Each row is a point on a tangle of strands that fork, close into loops and nearly touch. The rows are in no order.
In the rows, 128 means zero.
Two points are linked if the straight distance between their rows is under 112. Some points are linked to none.
(497): 109 138 125 169 116 105 104 121 117  90 149 143 137 115 118 115 147 121 167 107 108  90 176 133 155 132 145 112 161 151 125 159  70
(449): 125 138 117 147 124 124 147 196 159 141 136 112 108 133 106 105 136 135 116 139 141 138 147  74 105 112 142 135 131 169 130 102 152
(560): 152 164 137 121 138 128 126 116 129  85 132 159 165  81 139 131 166 100 129 126 116 128 119 119 127 145 145 139 131 128 138 148 135
(175): 145 109 127 169 148 125 155 171 116 151 125 129 109 158 116 133 121 108 125 116 153 117 128 133 149 130 115 147 130  99  78 135 134
(854): 118 113  96 131 126 147  97 149 105 153 165 110  71 149 152 143  86 179 145 135 122 125 147 145 111 128 145 122 141 142 124 128 111
(44): 129 108 112  96 136 142 137 167 152 166 106  42 110 141  86 132 114 122 113 109 142 151 139 104  97 101 134  98  86 160 163  89 166
(594): 149 142 125 142 166 121 104 122 112  95 122 137 181 122 136 141 170  71 124 114 124  95  94 144 144 166 105 124 131  94  97 154 101
(241): 121 126 130 109 118 115 132 107 152 113 139 152 157 122 120  98 152 133 150 144 110 121 169 131 126 135 110 133 128 139 146 120  97
(777): 120 103 149  39  88 154 133 101 157 153 103  87 152 103 134 133  93 151 121 122 113 162  99 117 101 105 122 130  79 120 181  97 167
(698): 126 127 120 152 157 130  95 199 118 133 164 100  99  90 117 136 144 112 120 119 160 102 119 116 128 147 167  97 157 158 101 144 114
(583): 131 148  98 132 174 132  73 157  95 132 162  99 114 120 146 157 142 131 119 120 131 108  96 129 133 157 154 103 153 147 111 140 106
(791): 138 120 117 144 141 136 109  85  76 154 135 151  69 189 161 141  72 169 130 126 142 130 114 173 134 144 152 126 141  86 104 153 140
(321): 130 144 129 166 111 133 137 173 114 151 144 138  59 118 139 149 107 155 145 136 136 148 135 103 129 113 186 143 152 158 117 133 156
(67): 150 154 170  98 102 111 158 104 183 104  94 199 176  43 113 142 161 116 103 123 144 152 116 150 140 103 122 142 128  93 107 136 172
(842): 148 144 103 110 159 147  77 142  74 117 154  99  87 111 161 180 109 127 117 109 150 132  97 141 129 148 179  85 156 141 113 150 130
(872):  99  84 129  98 140  96 129 102 120 137 122 101 194 172 108 111 126 125  84 137 125 107 127 135  95 138  38 115  99 118 147  79  78
(546): 129  62 148  89 136 112 127 102 106 166 112 110 160 164 109 118  79 122 125 133 116 106  90 167 128 140  65 153  87  66 139 103  99
(482): 122  94 124  66 131 146 111 137 154 143 101  45 151 119 102 125 109 138  91  84 121 127 136 132 109  96 112  87  72 146 159  92 169
(496): 169 132 164 103 127 120 159 109 126 136 106 146 147 122 129 145 122  99 119 125 123 144  82 139 139 138 116 161 111  82 139 129 151
(559): 132 156 168 125 115  98 179  87 157 128 111 195 154 119  99 105 145 114 163 169 129 132 129 136 153 122 126 155 134  97 128 125 126
(183): 136  78 155  79 110 134 140 109 121 171 108 109 143 148 123 128  72 123 134 128 115 137  89 147 124 129 100 159  82  79 155  97 132
(503): 127 122 137 203  86 103 167 168 150 102 124 167 100  97  99 110 139 126 142 116 130 116 163 106 120  95 166 148 153 143 112 158 135
(304): 144 122 108 113 150 147 130 173 157 121 102  72 138  69  91 132 153  99  93  94 170 130 146 129 110 108 159  66 124 153 124 133 169
(686): 119 129 153 181  67 104 165 131 155  83 120 184 105  85 101 103 143 138 155 121 106 125 178 122 119  93 169 154 152 151 147 160 128
(191): 140 143 138  83 142 124 113  67 107 118 134 133 156 135 158 157 143 110 139 163  90 135  74 138 157 154  99 134 131 100 148 136  86
(473): 106 119 114 118 141 116 125 113 128 123 137 111 168 160 125 114 156 129 111 149 120 121 150 118 115 145  73 125 122 141 144  94  72
(308): 133 163 117 123 156 129 119 122 133 103 141 126 164 112 141 129 179 109 121 140 109 128 111  91 131 150 131 137 131 150 139 125 113
(238): 145 124 116  82 146 153 122 145 151 115 106  63 145  80 103 137 137 119  91  82 135 131 144 143 110 100 143  80 106 146 147 122 181
(255): 142  90 147  73 110 142 136 112 122 169  97  78 135 142 130 140  76 119 130 110 119 161 102 119 111 118 118 139  68 116 170  98 158
(151): 165 135 124 104 172 133  89 118  98 100 128 101 173 116 145 155 140  80 108 107 108 106  71 141 139 161 113 122 120 103 135 148 113
(488): 152 160 145 113 126 124 136 118 159  84 115 173 175  53 125 127 175 107 104 111 134 139 127 126 120 126 147 133 132 126 129 144 167
(309): 127 124 130 138 113 133 167 180 158 162 116 109 106 165 111 110 112 135 118 137 141 154 144  90 107 115 123 158 109 144 136  86 163
(257): 144 160 153 103 139 111 131  66 110 119 126 170 152 128 137 145 138 103 160 164 110 127  88 163 173 150 111 135 136  84 131 146  94
(502): 121  97 108 124 145 138 114 140 103 158 141  86 120 178 133 138 103 147 112 135 118 120 123 140 121 141  89 149 107 120 135  96  97
(720): 121 129 115 141 150 108 119 149 162  93 137 143 180 122 109  90 165 105 105 107 132  98 152 106 107 125 104  92 140 146 113 120 117
(638): 120 173 105 160 164 118 102 108  99 154 124 134 130 166 164 167 175 129 114 141 119 134  60 104 156 163 131 132 158 136 118 143 129
(756):  97 166 108 173 144 114 122  92 103 175 122 144 110 182 158 145 180 160 127 154 127 146 104  91 157 145 130 140 160 147 121 129 114
(312): 102 115  96 164 137 113  80 148 108 146 171 118  92 146 119 128 123 164 148 127 121  93 161 144 128 132 137 111 163 158 105 138  79
(192): 113 148 121 169 168 105 112 126 110 101 110 150 186 153 131 122 178  57 129 121 136  82 105 124 161 172  88 103 144 114  81 137  83
(292): 107  65 134 101 137 106 121 105  97 160 118  93 178 177 115 119 103 127  95 143 116 110  99 140 116 146  44 146  86 101 147  84  85
(612): 164 132 127 153 143 135 163 172 127 146  98 112 113 103 112 164 141  71 118 104 179 161 119 111 127 120 157 131 120 129 106 138 163
(764): 154 131 106 124 164 144 103 179 128 101 135  90 142  72 116 129 144 101 111 100 151 107 133 129 114 133 157  96 137 139 120 146 132
(313): 157 124 110 103 136 148  86 130  67  91 145 113  74 119 161 177  79 128 119 109 146 143 133 159 123 142 167 102 141 121 106 150 135
(650): 123 127 150  34  77 166 140 106 164 111 105 117 130  75 137 143  90 159 127 124 126 172 128 148  93  99 138 119  94 129 180 112 193
(556): 121 136 133  75  80 145 135 104 148  75 138 158 122  62 148 105 117 168 163 148 101 157 165 130  81 114 151 133 135 150 171 141 147
(290): 100 121 115 107  97 155 151 122 167 143 136 112 127 130 137 104 145 163 127 168 116 162 151  86  88 116 108 161 112 140 165  93 120
(467): 141 115 131 124 122 134 166 173 165 165  96  85 106 146  86 137 120 102 117 103 164 152 146 109 103  95 130 117  93 140 125 104 185
(273): 113 106 109 181 126 107  94 135 112 113 159 128 110 130 106 110 120 139 165 111 111  76 184 157 137 127 130 109 162 139  99 162  73
(56): 161 125 177 125 130 117 179  91 116 150  94 166 130 137 117 140  99  97 131 151 135 140  67 159 164 132 106 175 112  52 120 136 142
(673): 117 173 130 172 123 125 132  88 104 146 132 176  90 148 166 147 146 164 147 147 115 152 108  99 154 132 176 144 156 139 119 150 139
(212): 129 131 127 161 121 127 139 208 131 165 147 108  63 121 110 139 123 128 134 133 161 143 135  96 128 118 165 129 140 166 114 121 154
(710): 122 165 140 146 137 109 106  81  98 115 130 166 152 138 141 128 161 106 161 136 117 112 124 153 192 158 119 119 145 113 113 157  82
(593):  99 129 115 117 109 131 138 156 199 114 136 116 151 132 110  85 141 160  85 131 123 123 167  96  85  88  95  94 117 178 137  77 158
(403): 112 100  95 120 123 161  97 114  90 161 152 114  72 185 168 142  67 186 137 137 124 133 130 158 115 133 140 127 133 115 124 123 115
(874): 154 134 129 128 119 147 119 125  81 114 128 142  64 133 165 173  78 136 125 122 149 163 126 144 135 131 178 129 136 118 107 142 157
(562): 121 127 150 134  66 124 143 105 136  74 131 182 107  71 127 105 114 152 174 137  98 136 180 141 107 109 164 143 147 150 162 157 127
(799): 146  97 157 145 141 132 157 107  97 168 113 139 107 180 127 137  88 115 126 130 135 121  90 170 168 138  93 167 103  62 102 132 134
(478): 109 181 121 150 157 111  99  90 100 129 109 141 163 162 168 155 199  89 123 152 114 127  71 116 183 173 106 127 156 136 120 145 103
(754): 120 123 106 137 107 115 131 188 184 120 139 113 119 118  97  82 135 153 114 131 134 118 172  91  88  95 130 110 133 177 136 104 155
(108): 109 135 145 127  80 126 146  90 143 106 141 164 124 103 133  98 131 152 184 154 104 134 179 120 144 119 152 140 147 149 164 137  90
(364): 158  95 136 153 153 136 148 133  83 173 112 113  95 175 135 164  88 112 126 104 154 128 101 168 163 131 110 145 116  74  86 147 138
(430): 130 132 139  88 114 136 155 122 162 137 124 125 145 125 129 115 139 139 115 143 112 150 116 107 110 127 117 157 105 126 160 105 149
(320):  95 154 109 166 161 101  90 133 100 110 129 132 172 155 131 122 178  87 127 124 137  86 130 111 156 166  98  90 156 150  99 122  64
(222):  91 107 145 183 114 135 139  81 126 154 140 172  82 169 117  80  83 151 179 152 147 108 160 179 166 108 127 161 131 116 123 144 103
(299): 160  95 115 136 132 120 125 137 130 103 133 142 153  94 119 113 124 115 130  97 137  97 166 171 124 127 105 121 127  93  99 177 111
(331): 117 119 104  89  87 175 139 150 163 135 129  86 105 117 139 106 105 174 140 144 122 164 156 103  78 107 132 143 103 153 180 104 161
(404): 113 157  99 122 176 126 111 140 150  88 136 104 191 112 118 102 187 106  84 128 123 109 119  80 109 141 119  91 137 163 138 103 111
(333): 118  99 133 209 132 120 142 124 114 157 134 159  76 163 115 101  92 151 154 128 148 101 154 168 157 108 128 150 136 101  78 166 117
(733):  91 157 118 177 127  99  88 137 116  92 138 128 157 124 121 122 174 110 153 104 120  86 157 106 166 144 148  95 174 167 118 145  52
(162): 117 124 131  61  67 175 149 123 164 111 121 131 114  87 147 117  93 167 151 146 124 178 145 128  77 107 143 138 111 137 182 119 182
(653): 129 119 131 186 126 134 133 121  98 160 135 161  59 161 140 127  80 162 146 129 146 125 137 165 145 118 155 148 141 104  94 154 146
(319): 121 135 134 103 111 142 113  67  99  92 156 162  98 129 171 136  98 157 162 160 110 142 141 152 137 141 153 124 141 116 128 150 104
(362): 115 135 128 170 138 102 150 159 161 110 129 167 156 136 104  88 159 103 117 121 133 108 149  83 113 116 116 110 145 144 102 115 129
(615): 106 107 123  92 117 143 119 157 190 118 125  82 155 133 106 101 123 153  74 105 125 115 156 130  98  89  87  87  97 158 134  75 163
(617): 146 147 119  96 153 139  94  88  91 114 146 110 136 141 179 169 133 123 119 136  91 134  71 127 146 155 117 128 132 120 137 145 103
(772): 131 122 138 188 127 108 161 162 141 124 131 164 120 141 104 101 138 114 133 127 139 113 150 109 136 117 126 147 136 118  89 138 130
(325): 122 161 128 171 123 132 146 137 120 154 140 153  84 142 153 147 129 164 140 148 122 154 118  93 138 126 171 158 146 149 116 129 150
(157): 152 136 170  78 112 124 160 116 163 140  99 134 161 108 119 138 133 115 104 113 127 150  94 127 123 117 117 148 101 104 146 110 180

A piece is two or more points that can be reached from each other along the links. Count, over all rows, the pieces, the separate loops (a circle has one, a figure eight two, a Y none), the forks (points with three links) and the tips (points with one).
pieces -> 3
loops -> 3
forks -> 5
tips -> 5

A fork is a point with three links, a tip a point with one. Leave the first point through the second and follow the links. Name the first fork or tip that comes.
(799), (56) -> (162)
(222), (333) -> (710)
(313), (842) -> (482)
(257), (191) -> (222)
(777), (255) -> (562)
(67), (488) -> (772)
(764), (698) -> (874)
(478), (638) -> (449)

A tip is a point with one link. Name the tips that can be reached along the links from each point below, in the order of the rows.
(503) -> (67)
(497) -> (710), (222)
(44) -> (874), (478)

Name the points in between on the shortest way along the links from the first point to the second, in order.
(331), (560) -> (162) (556) (562) (686) (503) (772) (362) (720) (404) (308)
(364), (290) -> (799) (56) (496) (157) (430)
(183), (562) -> (255) (777) (650) (162) (556)
(151), (653) -> (594) (192) (320) (733) (497) (273) (312) (854) (403) (791)
(842), (238) -> (583) (698) (764) (304)
(593), (478) -> (754) (449) (212) (321) (325) (673) (756) (638)
